Each row is a point on a tangle of strands that fork and nearly touch. The rows are in no order.
In the rows, 128 means zero.
Points whose rows are less than 112 apart are linked; no others are. Some points are linked to none.
Pamu: [104, 120, 110, 130, 132, 132, 122, 117, 128, 151, 149, 128, 141, 135, 172, 131, 138, 160, 123, 144, 117, 124, 136, 168, 124, 110, 111, 149, 121, 118, 125, 114, 137, 115, 144, 139, 146, 147, 194, 102, 125]
tiv: [135, 109, 102, 93, 132, 138, 149, 134, 101, 133, 126, 120, 165, 134, 120, 144, 138, 132, 129, 120, 121, 107, 124, 131, 177, 161, 151, 122, 97, 131, 108, 157, 144, 165, 136, 121, 138, 136, 121, 166, 128]
rezu: [167, 102, 130, 159, 142, 95, 180, 140, 171, 141, 97, 139, 115, 114, 106, 95, 108, 138, 152, 120, 135, 120, 149, 133, 174, 129, 136, 119, 113, 143, 141, 125, 95, 98, 119, 133, 104, 131, 142, 103, 109]
sug: [128, 129, 108, 109, 128, 162, 109, 149, 100, 139, 134, 127, 173, 129, 129, 164, 174, 126, 135, 148, 137, 126, 125, 114, 123, 120, 121, 139, 109, 130, 131, 163, 132, 164, 156, 130, 97, 117, 131, 152, 154]
Rap: [127, 181, 114, 135, 130, 169, 118, 163, 136, 122, 121, 110, 149, 129, 99, 174, 159, 141, 157, 112, 129, 139, 92, 90, 148, 134, 86, 109, 102, 138, 158, 152, 107, 135, 147, 143, 108, 68, 159, 146, 151]
Mon: [147, 115, 130, 153, 109, 101, 140, 153, 130, 119, 114, 141, 109, 127, 136, 130, 91, 118, 147, 154, 121, 131, 164, 111, 128, 128, 123, 115, 137, 146, 137, 118, 94, 114, 88, 101, 114, 117, 122, 111, 109]
fafa: [100, 144, 104, 130, 120, 147, 120, 145, 118, 123, 117, 90, 165, 115, 128, 149, 136, 146, 130, 82, 143, 142, 125, 150, 182, 158, 100, 119, 86, 120, 142, 151, 117, 102, 125, 122, 163, 130, 135, 146, 122]
zabup: [107, 145, 145, 108, 130, 133, 114, 142, 99, 120, 141, 111, 99, 150, 94, 128, 116, 97, 131, 128, 117, 127, 125, 93, 72, 134, 152, 132, 177, 120, 134, 104, 126, 136, 104, 118, 131, 121, 78, 135, 122]
fofeg: [123, 129, 127, 101, 139, 135, 131, 93, 135, 105, 137, 108, 105, 142, 170, 157, 102, 137, 102, 120, 140, 105, 124, 162, 135, 167, 136, 124, 131, 114, 136, 130, 162, 125, 101, 135, 177, 109, 132, 132, 126]
zuk: [125, 105, 142, 92, 137, 110, 109, 93, 106, 154, 151, 169, 123, 118, 160, 68, 126, 123, 108, 156, 126, 117, 134, 132, 84, 128, 132, 142, 130, 111, 95, 141, 178, 135, 115, 124, 123, 124, 102, 111, 139]
taz: [106, 121, 122, 141, 135, 124, 103, 126, 120, 145, 132, 152, 129, 125, 115, 110, 137, 113, 138, 130, 110, 140, 139, 122, 91, 73, 125, 153, 152, 121, 114, 119, 117, 121, 158, 142, 129, 170, 147, 130, 127]
bubil: [95, 121, 114, 140, 150, 124, 116, 96, 140, 146, 145, 135, 120, 116, 161, 108, 142, 137, 111, 113, 129, 130, 115, 163, 75, 121, 138, 168, 144, 113, 102, 95, 163, 137, 179, 157, 135, 173, 126, 107, 123]
kuza: [115, 154, 107, 124, 102, 168, 111, 137, 110, 126, 122, 116, 189, 121, 110, 155, 146, 125, 127, 92, 142, 132, 114, 131, 167, 137, 110, 114, 83, 102, 138, 158, 121, 127, 143, 119, 153, 128, 146, 176, 135]
tatak: [137, 117, 115, 111, 82, 127, 99, 125, 93, 142, 125, 125, 146, 94, 134, 80, 114, 121, 112, 115, 113, 127, 157, 146, 144, 123, 112, 112, 136, 117, 113, 143, 135, 112, 108, 114, 117, 146, 137, 129, 138]
nizo: [170, 131, 128, 137, 108, 112, 161, 124, 158, 131, 116, 149, 101, 123, 158, 78, 102, 101, 154, 152, 119, 102, 141, 148, 95, 124, 139, 142, 186, 108, 100, 124, 133, 119, 128, 130, 124, 165, 100, 53, 118]
katan: [110, 129, 157, 121, 168, 108, 131, 122, 112, 121, 130, 165, 121, 150, 155, 128, 150, 116, 148, 151, 132, 123, 108, 126, 82, 110, 129, 199, 157, 144, 96, 115, 160, 134, 147, 158, 122, 146, 138, 101, 107]
kuz: [132, 128, 151, 111, 129, 148, 111, 94, 120, 137, 164, 132, 131, 132, 98, 82, 163, 130, 105, 111, 122, 129, 112, 154, 125, 104, 141, 135, 124, 128, 136, 132, 116, 119, 170, 119, 141, 154, 153, 143, 131]
Muvem: [133, 114, 128, 115, 130, 107, 140, 59, 143, 124, 153, 118, 115, 120, 138, 93, 123, 143, 93, 129, 136, 116, 127, 153, 98, 127, 144, 103, 108, 125, 119, 120, 132, 141, 153, 116, 155, 121, 156, 142, 134]
pulu: [148, 103, 129, 138, 132, 103, 163, 101, 132, 133, 112, 128, 118, 126, 134, 144, 118, 135, 137, 145, 138, 115, 143, 145, 163, 119, 121, 113, 98, 144, 153, 142, 122, 115, 99, 142, 164, 125, 182, 105, 115]
kag: [106, 125, 132, 133, 170, 120, 131, 195, 98, 99, 123, 111, 120, 160, 158, 142, 145, 120, 133, 139, 140, 120, 124, 116, 102, 115, 108, 167, 159, 152, 120, 84, 108, 151, 143, 154, 114, 111, 123, 109, 117]
voz: [138, 112, 134, 178, 109, 102, 152, 162, 147, 118, 99, 132, 120, 120, 137, 115, 91, 98, 158, 136, 109, 127, 145, 127, 132, 134, 123, 133, 140, 133, 128, 115, 94, 112, 98, 96, 104, 150, 106, 105, 105]
loti: [138, 119, 120, 148, 141, 105, 118, 102, 160, 139, 117, 130, 122, 112, 115, 94, 119, 115, 115, 112, 119, 139, 144, 124, 85, 83, 138, 139, 166, 109, 112, 111, 119, 103, 164, 141, 103, 169, 122, 115, 134]
vub: [133, 119, 155, 158, 158, 107, 171, 176, 125, 81, 134, 126, 93, 155, 133, 136, 99, 92, 149, 140, 122, 117, 109, 125, 120, 162, 151, 141, 151, 133, 145, 86, 113, 156, 124, 114, 130, 117, 93, 120, 104]
zod: [120, 135, 143, 103, 123, 137, 124, 121, 130, 112, 146, 121, 82, 137, 108, 122, 94, 138, 105, 126, 116, 128, 120, 124, 141, 141, 158, 120, 118, 124, 134, 99, 122, 147, 119, 108, 155, 135, 117, 127, 124]
volil: [153, 126, 157, 156, 117, 126, 140, 124, 142, 100, 153, 149, 102, 150, 149, 121, 96, 112, 112, 165, 133, 107, 126, 117, 97, 177, 138, 138, 177, 89, 122, 123, 172, 114, 105, 95, 147, 126, 81, 115, 138]
gis: [152, 104, 115, 114, 120, 137, 134, 85, 136, 151, 143, 146, 161, 111, 127, 135, 169, 119, 135, 145, 142, 118, 128, 139, 131, 107, 137, 135, 107, 120, 118, 172, 145, 130, 160, 124, 127, 151, 152, 140, 141]
raz: [109, 112, 109, 130, 135, 111, 116, 162, 83, 130, 130, 133, 134, 146, 143, 127, 142, 115, 136, 141, 108, 117, 131, 115, 120, 151, 113, 150, 126, 148, 113, 127, 120, 160, 117, 101, 128, 130, 109, 137, 119]
lile: [137, 131, 116, 139, 72, 114, 97, 128, 88, 134, 116, 127, 141, 105, 124, 100, 95, 122, 128, 120, 127, 134, 170, 137, 136, 131, 110, 100, 131, 142, 118, 149, 123, 116, 85, 96, 118, 133, 129, 124, 134]
riza: [107, 153, 99, 97, 101, 144, 114, 128, 90, 137, 141, 103, 155, 107, 89, 157, 117, 123, 126, 110, 124, 129, 134, 105, 110, 149, 142, 61, 130, 133, 120, 130, 152, 154, 107, 103, 113, 79, 96, 190, 147]
Zuli: [125, 137, 140, 151, 137, 137, 115, 147, 139, 104, 136, 106, 96, 143, 166, 149, 120, 123, 101, 138, 120, 150, 126, 118, 113, 117, 115, 132, 152, 111, 154, 89, 120, 118, 120, 144, 126, 112, 115, 99, 140]
sova: [123, 126, 132, 144, 140, 146, 135, 167, 132, 102, 150, 110, 120, 158, 189, 148, 123, 140, 112, 132, 131, 110, 108, 160, 125, 169, 117, 168, 145, 111, 130, 98, 132, 143, 131, 136, 166, 131, 118, 98, 110]
koboz: [116, 115, 130, 147, 108, 125, 128, 121, 135, 140, 138, 116, 115, 116, 140, 103, 127, 137, 129, 103, 114, 110, 125, 174, 149, 156, 139, 155, 153, 119, 111, 118, 151, 117, 138, 132, 157, 163, 114, 106, 120]
zute: [121, 160, 127, 164, 129, 154, 119, 171, 150, 112, 103, 113, 120, 119, 119, 140, 129, 150, 130, 91, 129, 162, 129, 111, 172, 127, 88, 126, 115, 128, 149, 111, 102, 118, 134, 168, 114, 115, 113, 118, 152]
gar: [129, 129, 141, 153, 138, 144, 136, 140, 149, 99, 142, 123, 97, 154, 188, 153, 127, 130, 106, 153, 125, 118, 102, 143, 106, 145, 119, 155, 160, 105, 136, 87, 153, 133, 141, 145, 154, 123, 134, 99, 125]
Bod: [146, 125, 122, 140, 123, 100, 149, 93, 163, 141, 121, 145, 100, 113, 144, 80, 109, 111, 138, 133, 127, 122, 145, 130, 76, 85, 139, 143, 179, 100, 103, 109, 132, 119, 156, 147, 125, 172, 112, 71, 122]
vav: [117, 129, 157, 111, 144, 99, 120, 75, 126, 130, 144, 161, 103, 149, 141, 81, 125, 123, 122, 141, 134, 107, 109, 122, 75, 144, 134, 163, 159, 103, 90, 123, 170, 141, 126, 136, 134, 126, 86, 108, 124]
zir: [115, 105, 116, 143, 142, 121, 153, 117, 120, 138, 135, 130, 133, 132, 173, 142, 125, 157, 135, 149, 129, 119, 140, 173, 146, 128, 101, 141, 111, 125, 128, 112, 123, 119, 111, 137, 165, 138, 185, 91, 125]
pul: [104, 169, 123, 111, 123, 164, 94, 152, 107, 119, 134, 103, 119, 121, 90, 136, 111, 135, 102, 93, 121, 142, 112, 112, 119, 130, 116, 100, 131, 130, 142, 100, 112, 143, 135, 119, 118, 113, 101, 153, 137]
dis: [116, 128, 138, 158, 124, 128, 104, 133, 146, 110, 115, 113, 96, 122, 137, 139, 121, 129, 112, 122, 112, 166, 135, 114, 110, 98, 123, 126, 141, 120, 162, 104, 107, 101, 132, 142, 120, 133, 140, 123, 140]
kap: [130, 165, 142, 123, 91, 150, 115, 109, 121, 111, 120, 141, 151, 108, 61, 159, 114, 121, 126, 116, 154, 145, 128, 108, 135, 127, 125, 63, 86, 129, 164, 143, 121, 135, 109, 123, 103, 98, 131, 197, 142]
suton: [144, 133, 102, 115, 134, 134, 144, 141, 145, 127, 108, 130, 134, 130, 102, 177, 133, 131, 143, 149, 114, 141, 148, 74, 136, 126, 133, 106, 117, 155, 141, 127, 106, 147, 123, 131, 100, 95, 128, 149, 128]
bivi: [128, 136, 124, 65, 128, 156, 136, 103, 122, 127, 140, 99, 118, 139, 119, 148, 114, 145, 96, 137, 129, 124, 113, 128, 149, 128, 151, 94, 100, 122, 142, 107, 138, 153, 123, 121, 150, 116, 142, 149, 136]
gov: [144, 113, 130, 136, 119, 135, 163, 102, 122, 141, 118, 114, 142, 129, 123, 151, 149, 148, 129, 138, 153, 141, 128, 165, 171, 95, 120, 115, 83, 123, 164, 160, 119, 111, 114, 156, 157, 134, 184, 124, 131]
mino: [161, 111, 101, 115, 116, 124, 135, 83, 114, 165, 105, 157, 174, 103, 128, 145, 142, 100, 145, 143, 142, 122, 151, 129, 112, 104, 126, 110, 108, 124, 122, 206, 143, 124, 118, 121, 135, 147, 131, 148, 133]
Gipo: [127, 128, 169, 109, 97, 128, 130, 111, 135, 102, 145, 122, 85, 127, 112, 108, 75, 126, 112, 119, 150, 133, 124, 148, 160, 144, 166, 106, 114, 123, 126, 110, 150, 128, 100, 104, 145, 135, 114, 129, 141]
Legaf: [149, 133, 140, 118, 134, 101, 144, 88, 161, 154, 129, 175, 117, 131, 144, 83, 155, 140, 187, 157, 125, 97, 119, 137, 118, 108, 144, 146, 137, 157, 72, 143, 137, 137, 168, 137, 123, 140, 129, 83, 102]
geg: [121, 162, 128, 117, 143, 148, 123, 178, 106, 140, 133, 93, 149, 153, 126, 157, 165, 143, 136, 128, 133, 136, 94, 122, 148, 132, 79, 114, 84, 163, 159, 140, 87, 138, 130, 122, 104, 72, 160, 125, 145]
lige: [135, 108, 135, 162, 165, 98, 140, 160, 100, 132, 123, 143, 126, 140, 143, 97, 130, 105, 159, 142, 117, 127, 157, 120, 130, 93, 106, 145, 149, 152, 123, 115, 84, 134, 137, 122, 92, 129, 139, 106, 108]
mepar: [104, 124, 124, 158, 129, 164, 118, 135, 147, 153, 134, 128, 159, 102, 96, 109, 163, 146, 126, 115, 134, 137, 119, 151, 165, 110, 124, 149, 110, 102, 147, 136, 129, 94, 151, 137, 146, 149, 179, 137, 136]
zeru: [145, 117, 116, 130, 133, 122, 127, 105, 158, 143, 104, 119, 143, 102, 127, 124, 130, 142, 108, 112, 140, 144, 158, 114, 149, 106, 122, 105, 138, 116, 128, 140, 131, 87, 132, 158, 100, 125, 146, 132, 134]
Kek: [123, 140, 102, 122, 107, 139, 116, 157, 82, 139, 126, 137, 164, 135, 121, 150, 155, 121, 152, 151, 113, 120, 128, 98, 129, 136, 116, 136, 116, 150, 118, 146, 121, 179, 138, 101, 106, 121, 121, 154, 138]
zovi: [138, 102, 137, 132, 180, 90, 139, 156, 119, 136, 115, 162, 137, 142, 147, 107, 142, 105, 151, 165, 125, 118, 147, 111, 99, 96, 127, 159, 140, 158, 108, 127, 103, 127, 125, 119, 81, 128, 119, 102, 100]
mivod: [143, 127, 92, 90, 137, 126, 140, 115, 149, 128, 108, 117, 120, 118, 111, 168, 114, 131, 122, 130, 127, 132, 140, 79, 110, 132, 156, 93, 128, 131, 120, 132, 145, 143, 113, 129, 113, 107, 105, 152, 129]
lafe: [135, 113, 114, 87, 139, 160, 123, 123, 118, 148, 150, 135, 156, 131, 130, 155, 185, 122, 131, 162, 132, 120, 110, 131, 118, 118, 142, 149, 109, 132, 131, 159, 147, 158, 160, 139, 103, 134, 141, 156, 146]
lero: [120, 130, 138, 165, 119, 117, 104, 120, 166, 110, 112, 122, 106, 113, 107, 142, 111, 121, 107, 107, 132, 161, 133, 113, 97, 115, 116, 106, 115, 129, 159, 108, 96, 102, 126, 123, 108, 127, 149, 142, 130]
kav: [133, 117, 116, 121, 138, 124, 128, 118, 94, 112, 129, 110, 135, 133, 178, 164, 105, 126, 124, 132, 143, 129, 149, 137, 136, 157, 109, 118, 128, 124, 132, 143, 149, 132, 88, 128, 167, 114, 125, 121, 126]
lop: [131, 132, 135, 95, 119, 154, 138, 121, 115, 126, 134, 125, 165, 131, 94, 117, 147, 137, 124, 110, 111, 111, 99, 142, 191, 149, 157, 136, 107, 109, 116, 147, 150, 148, 158, 141, 141, 141, 118, 171, 138]
reg: [108, 142, 125, 168, 136, 141, 117, 180, 128, 131, 115, 120, 142, 126, 118, 118, 144, 138, 143, 109, 120, 154, 133, 126, 168, 118, 86, 143, 131, 135, 136, 119, 104, 112, 148, 153, 112, 126, 147, 116, 130]
Sosi: [132, 130, 162, 122, 117, 143, 104, 106, 136, 125, 140, 129, 123, 124, 70, 99, 143, 127, 100, 114, 133, 141, 121, 137, 125, 95, 138, 116, 108, 125, 158, 133, 102, 110, 154, 122, 119, 146, 156, 159, 134]
puvo: [165, 115, 159, 152, 106, 104, 135, 112, 159, 110, 137, 146, 91, 133, 143, 98, 85, 117, 130, 143, 137, 108, 137, 139, 115, 159, 144, 134, 164, 115, 129, 136, 146, 91, 84, 93, 132, 135, 104, 99, 123]
toma: [106, 127, 122, 161, 126, 125, 119, 92, 151, 142, 149, 134, 118, 109, 140, 89, 146, 139, 131, 112, 121, 112, 117, 176, 118, 141, 142, 167, 167, 112, 112, 117, 157, 116, 158, 129, 161, 169, 127, 98, 114]
tego: [132, 137, 128, 83, 133, 163, 140, 131, 116, 131, 141, 116, 128, 157, 131, 158, 135, 150, 117, 157, 128, 118, 112, 135, 153, 117, 131, 119, 88, 127, 159, 125, 111, 151, 116, 126, 144, 114, 159, 134, 135]
veta: [150, 112, 128, 130, 141, 93, 156, 91, 174, 147, 126, 152, 105, 125, 149, 118, 151, 157, 153, 160, 121, 119, 136, 137, 135, 103, 142, 133, 138, 147, 105, 128, 137, 118, 156, 151, 129, 139, 167, 90, 116]
taru: [125, 135, 164, 126, 152, 109, 121, 97, 115, 113, 135, 167, 113, 158, 156, 110, 130, 99, 130, 143, 149, 98, 109, 133, 61, 141, 131, 199, 178, 104, 92, 118, 178, 135, 143, 155, 138, 137, 100, 84, 115]
Gesu: [156, 99, 144, 140, 121, 93, 168, 123, 167, 128, 115, 139, 102, 108, 114, 110, 97, 131, 158, 102, 142, 112, 141, 154, 185, 156, 150, 111, 118, 144, 128, 136, 126, 105, 114, 125, 121, 145, 129, 106, 113]
Sol: [109, 142, 135, 121, 152, 139, 113, 169, 114, 118, 139, 105, 104, 151, 157, 148, 132, 140, 119, 152, 123, 143, 124, 106, 115, 130, 94, 137, 151, 143, 141, 93, 115, 139, 113, 135, 123, 82, 122, 115, 133]
zavi: [151, 111, 158, 155, 109, 103, 140, 111, 173, 103, 132, 128, 91, 131, 152, 126, 98, 123, 121, 136, 142, 126, 136, 147, 114, 147, 135, 130, 141, 114, 162, 118, 133, 80, 96, 116, 127, 126, 145, 93, 121]
folo: [138, 102, 108, 113, 110, 112, 147, 117, 125, 137, 123, 143, 128, 119, 130, 132, 122, 126, 128, 120, 111, 109, 128, 124, 165, 147, 167, 129, 124, 138, 83, 151, 163, 167, 123, 124, 149, 158, 103, 142, 130]
pumi: [113, 107, 148, 114, 182, 110, 129, 163, 107, 122, 127, 152, 128, 157, 144, 140, 159, 116, 147, 163, 133, 123, 118, 105, 82, 112, 117, 179, 159, 162, 115, 116, 128, 137, 132, 140, 110, 119, 137, 115, 111]
bir: [145, 113, 112, 117, 153, 116, 156, 92, 163, 147, 111, 126, 119, 132, 143, 142, 147, 157, 114, 149, 130, 132, 142, 119, 137, 86, 141, 118, 117, 130, 121, 135, 137, 110, 138, 164, 123, 126, 154, 125, 145]
bifat: [122, 122, 140, 142, 99, 123, 101, 112, 141, 118, 123, 128, 134, 105, 75, 105, 121, 124, 90, 93, 134, 149, 130, 133, 125, 123, 129, 95, 96, 128, 155, 126, 118, 107, 126, 122, 127, 143, 151, 172, 132]
Narul: [140, 117, 118, 93, 136, 126, 102, 102, 125, 162, 143, 143, 148, 114, 131, 118, 159, 118, 113, 156, 132, 133, 137, 106, 86, 109, 143, 103, 123, 137, 116, 162, 146, 114, 117, 108, 88, 106, 110, 149, 130]
gik: [138, 103, 119, 93, 141, 104, 115, 79, 116, 161, 135, 152, 131, 110, 154, 94, 138, 124, 114, 140, 129, 133, 136, 134, 86, 123, 139, 119, 121, 127, 99, 167, 171, 109, 124, 122, 95, 120, 117, 117, 138]
lun: [101, 131, 118, 155, 128, 159, 94, 154, 131, 146, 125, 118, 159, 112, 110, 126, 163, 145, 128, 112, 127, 145, 120, 129, 145, 100, 99, 138, 111, 120, 146, 140, 111, 89, 155, 140, 127, 132, 173, 148, 137]
pomez: [132, 116, 125, 139, 119, 104, 149, 122, 142, 122, 109, 156, 109, 135, 118, 106, 124, 112, 157, 145, 95, 117, 134, 116, 122, 108, 158, 154, 141, 136, 86, 117, 119, 147, 141, 131, 149, 169, 105, 103, 104]
daka: [106, 161, 133, 124, 124, 146, 103, 147, 113, 111, 139, 93, 96, 127, 80, 126, 89, 114, 103, 103, 118, 135, 116, 111, 73, 133, 130, 97, 147, 122, 155, 83, 108, 142, 117, 111, 128, 104, 88, 153, 135]
san: [120, 145, 119, 88, 105, 170, 113, 137, 122, 127, 140, 115, 176, 125, 86, 128, 133, 121, 109, 92, 122, 127, 89, 127, 165, 143, 139, 122, 93, 93, 141, 144, 128, 138, 147, 125, 135, 132, 130, 194, 151]
nati: [107, 146, 136, 102, 150, 146, 116, 96, 123, 147, 159, 123, 149, 134, 100, 104, 184, 145, 120, 111, 127, 119, 87, 156, 115, 111, 157, 164, 135, 121, 110, 128, 139, 140, 185, 144, 147, 156, 137, 135, 120]
zosob: [176, 115, 105, 140, 113, 115, 155, 120, 129, 152, 83, 152, 186, 106, 116, 139, 126, 108, 155, 127, 137, 123, 163, 115, 151, 115, 121, 98, 115, 124, 113, 202, 119, 109, 102, 127, 119, 141, 124, 153, 124]
Kime: [151, 104, 113, 152, 107, 91, 175, 141, 177, 133, 105, 140, 115, 107, 154, 106, 99, 113, 165, 140, 112, 105, 141, 150, 109, 133, 138, 142, 166, 126, 122, 129, 102, 108, 115, 113, 112, 148, 126, 66, 110]
beb: [128, 124, 105, 145, 140, 121, 148, 166, 158, 117, 96, 123, 119, 134, 114, 172, 125, 129, 150, 125, 118, 139, 130, 85, 148, 127, 135, 142, 123, 143, 136, 110, 104, 142, 142, 133, 112, 120, 116, 135, 115]
fod: [131, 164, 126, 148, 122, 162, 116, 141, 164, 121, 114, 143, 164, 131, 99, 168, 156, 152, 137, 113, 142, 159, 95, 86, 151, 118, 96, 96, 110, 127, 160, 137, 102, 120, 132, 158, 100, 75, 154, 160, 153]
Nok: [125, 115, 141, 137, 124, 118, 104, 140, 115, 127, 142, 154, 124, 130, 139, 120, 116, 116, 134, 167, 119, 136, 164, 99, 96, 129, 111, 122, 153, 139, 127, 121, 115, 110, 83, 94, 119, 94, 107, 123, 128]
zuv: [126, 120, 134, 113, 145, 139, 138, 108, 163, 97, 135, 85, 87, 131, 147, 166, 103, 120, 94, 106, 143, 130, 112, 134, 104, 148, 137, 100, 120, 119, 161, 113, 146, 127, 106, 140, 159, 111, 130, 132, 139]
Vivas: [124, 118, 140, 74, 151, 149, 124, 114, 113, 142, 154, 146, 149, 143, 130, 121, 185, 133, 125, 143, 131, 111, 89, 149, 115, 137, 151, 173, 125, 141, 110, 143, 159, 151, 171, 134, 122, 134, 144, 129, 125]
gog: [132, 129, 127, 119, 135, 147, 155, 123, 119, 149, 124, 106, 147, 151, 130, 173, 166, 156, 129, 143, 136, 129, 110, 147, 167, 119, 110, 115, 73, 129, 164, 140, 98, 129, 118, 148, 150, 115, 170, 134, 141]
babil: [127, 139, 110, 108, 142, 134, 136, 131, 154, 114, 127, 84, 100, 124, 126, 184, 98, 125, 117, 111, 146, 140, 125, 108, 111, 143, 139, 84, 127, 129, 154, 125, 145, 127, 109, 136, 139, 100, 113, 150, 139]
rado: [131, 155, 126, 112, 105, 141, 118, 107, 109, 129, 131, 123, 161, 104, 56, 144, 116, 114, 122, 107, 141, 132, 126, 105, 113, 142, 151, 51, 108, 118, 141, 156, 135, 142, 122, 108, 100, 92, 115, 211, 151]
Rakek: [120, 137, 134, 136, 130, 150, 137, 141, 123, 118, 145, 116, 113, 145, 148, 125, 124, 146, 117, 102, 118, 107, 111, 174, 165, 162, 151, 161, 148, 124, 107, 101, 146, 145, 140, 140, 166, 156, 99, 109, 110]
zunu: [123, 131, 139, 113, 131, 128, 108, 134, 117, 146, 135, 150, 148, 128, 122, 119, 140, 129, 133, 159, 117, 128, 152, 89, 92, 118, 133, 121, 149, 149, 110, 141, 117, 113, 97, 97, 92, 102, 93, 130, 113]
Zerel: [125, 119, 135, 140, 143, 116, 163, 166, 152, 101, 117, 119, 90, 138, 116, 164, 109, 113, 156, 131, 110, 136, 118, 108, 143, 152, 150, 138, 135, 143, 146, 101, 102, 150, 127, 133, 119, 128, 98, 123, 107]
bidag: [116, 114, 120, 152, 136, 102, 123, 173, 82, 114, 144, 114, 139, 151, 154, 121, 118, 126, 133, 117, 115, 116, 132, 129, 142, 175, 105, 143, 122, 149, 127, 117, 112, 156, 112, 85, 138, 124, 111, 131, 122]
Dos: [93, 120, 103, 132, 145, 139, 106, 118, 122, 157, 140, 121, 137, 115, 176, 134, 142, 149, 93, 115, 130, 141, 121, 153, 100, 112, 115, 152, 121, 117, 115, 112, 147, 120, 154, 147, 138, 161, 160, 120, 135]
Lod: [126, 126, 122, 132, 129, 102, 147, 103, 138, 142, 110, 178, 118, 129, 122, 80, 152, 125, 168, 138, 113, 109, 115, 122, 110, 104, 156, 170, 132, 140, 60, 132, 142, 150, 173, 151, 133, 174, 109, 83, 100]
zunap: [116, 157, 135, 112, 160, 145, 107, 185, 89, 124, 140, 99, 142, 158, 152, 141, 146, 152, 125, 139, 136, 138, 117, 115, 136, 134, 92, 140, 121, 155, 140, 117, 106, 145, 122, 113, 114, 70, 133, 124, 127]
duro: [112, 127, 109, 137, 134, 129, 119, 132, 102, 123, 121, 85, 150, 121, 168, 153, 121, 133, 117, 87, 138, 139, 145, 160, 155, 151, 99, 122, 114, 119, 148, 150, 138, 120, 112, 137, 174, 139, 134, 127, 118]
fego: [123, 131, 155, 132, 120, 136, 132, 151, 116, 109, 153, 118, 96, 153, 120, 133, 103, 103, 118, 144, 127, 126, 119, 102, 87, 154, 155, 122, 188, 101, 130, 108, 152, 127, 101, 97, 143, 124, 63, 129, 126]
fasek: [137, 113, 116, 122, 103, 118, 124, 106, 137, 136, 123, 153, 102, 119, 105, 94, 117, 122, 127, 115, 98, 120, 132, 113, 132, 109, 163, 125, 134, 124, 81, 129, 138, 151, 138, 121, 139, 170, 93, 130, 134]
niv: [133, 171, 132, 136, 96, 160, 113, 114, 154, 110, 106, 150, 158, 115, 72, 154, 123, 138, 132, 104, 159, 150, 115, 100, 147, 124, 107, 80, 84, 126, 171, 138, 112, 132, 119, 149, 118, 92, 142, 183, 152]
vapad: [112, 143, 137, 136, 104, 117, 115, 161, 71, 112, 132, 110, 133, 138, 130, 124, 93, 121, 132, 118, 141, 141, 135, 132, 176, 162, 101, 118, 99, 153, 143, 123, 107, 137, 98, 83, 136, 108, 121, 139, 136]
nak: [141, 115, 167, 112, 94, 109, 146, 111, 144, 119, 129, 128, 102, 113, 106, 88, 97, 126, 133, 104, 128, 118, 127, 156, 189, 157, 162, 117, 122, 136, 118, 144, 152, 106, 103, 121, 130, 142, 121, 119, 123]
Latav: [114, 119, 117, 183, 158, 104, 135, 178, 109, 141, 115, 125, 135, 124, 139, 109, 142, 119, 152, 132, 115, 144, 148, 135, 135, 101, 93, 154, 148, 139, 122, 110, 96, 127, 154, 137, 104, 133, 150, 99, 121]
nez: [112, 155, 135, 135, 79, 118, 95, 143, 81, 116, 117, 109, 126, 118, 123, 130, 88, 135, 124, 123, 144, 140, 159, 136, 163, 151, 102, 98, 105, 140, 135, 129, 122, 121, 84, 95, 131, 120, 116, 134, 133]
Sumov: [153, 139, 109, 134, 106, 114, 127, 102, 139, 133, 80, 135, 159, 99, 115, 149, 115, 125, 128, 114, 148, 141, 169, 113, 155, 107, 118, 88, 120, 124, 125, 167, 124, 104, 102, 138, 106, 117, 129, 148, 122]
Rone: [111, 177, 130, 119, 131, 174, 98, 165, 127, 108, 122, 98, 126, 127, 100, 133, 125, 149, 98, 79, 122, 153, 109, 107, 152, 123, 101, 109, 122, 118, 140, 108, 108, 125, 142, 155, 114, 103, 102, 155, 153]

Follow the links from the first point to the second, and from the first to the third. Name the last point that the two ways share.
Kek / katan / koboz => Zuli
kuz / gik / pul => pumi
geg / gis / pulu => Zuli
veta / lile / bifat => lafe
Rone / rado / voz => pumi
Narul / Dos / riza => Sol
rado / lafe / katan => Sol

A fork is a point with three links. Follow the links from the first point to the second and name the forks in between, in order.
lop / Kek => lafe
Rone / Rakek => reg pumi Sol Zuli
loti / kag => pumi
gov / Sosi => Zuli
sug / pumi => lafe Zuli Sol
zunap / Bod => Sol pumi
puvo / Latav => reg
geg / lun => Sol pumi reg

Name the points in between on the shortest way along the links from the first point to the second, in order.
Latav / nizo => lige zovi pumi katan taru vav zuk gik Narul zunu Nok Mon voz Kime
zabup / dis => daka pul Rone zute reg Latav lige zovi pumi kag Sol Zuli
geg / pulu => zunap Sol Zuli gar sova Rakek koboz toma bubil Dos Pamu zir
Pamu / tego => zir pulu gov gog
beb / duro => suton mivod babil zuv fofeg kav
san / Lod => lop tiv folo fasek pomez
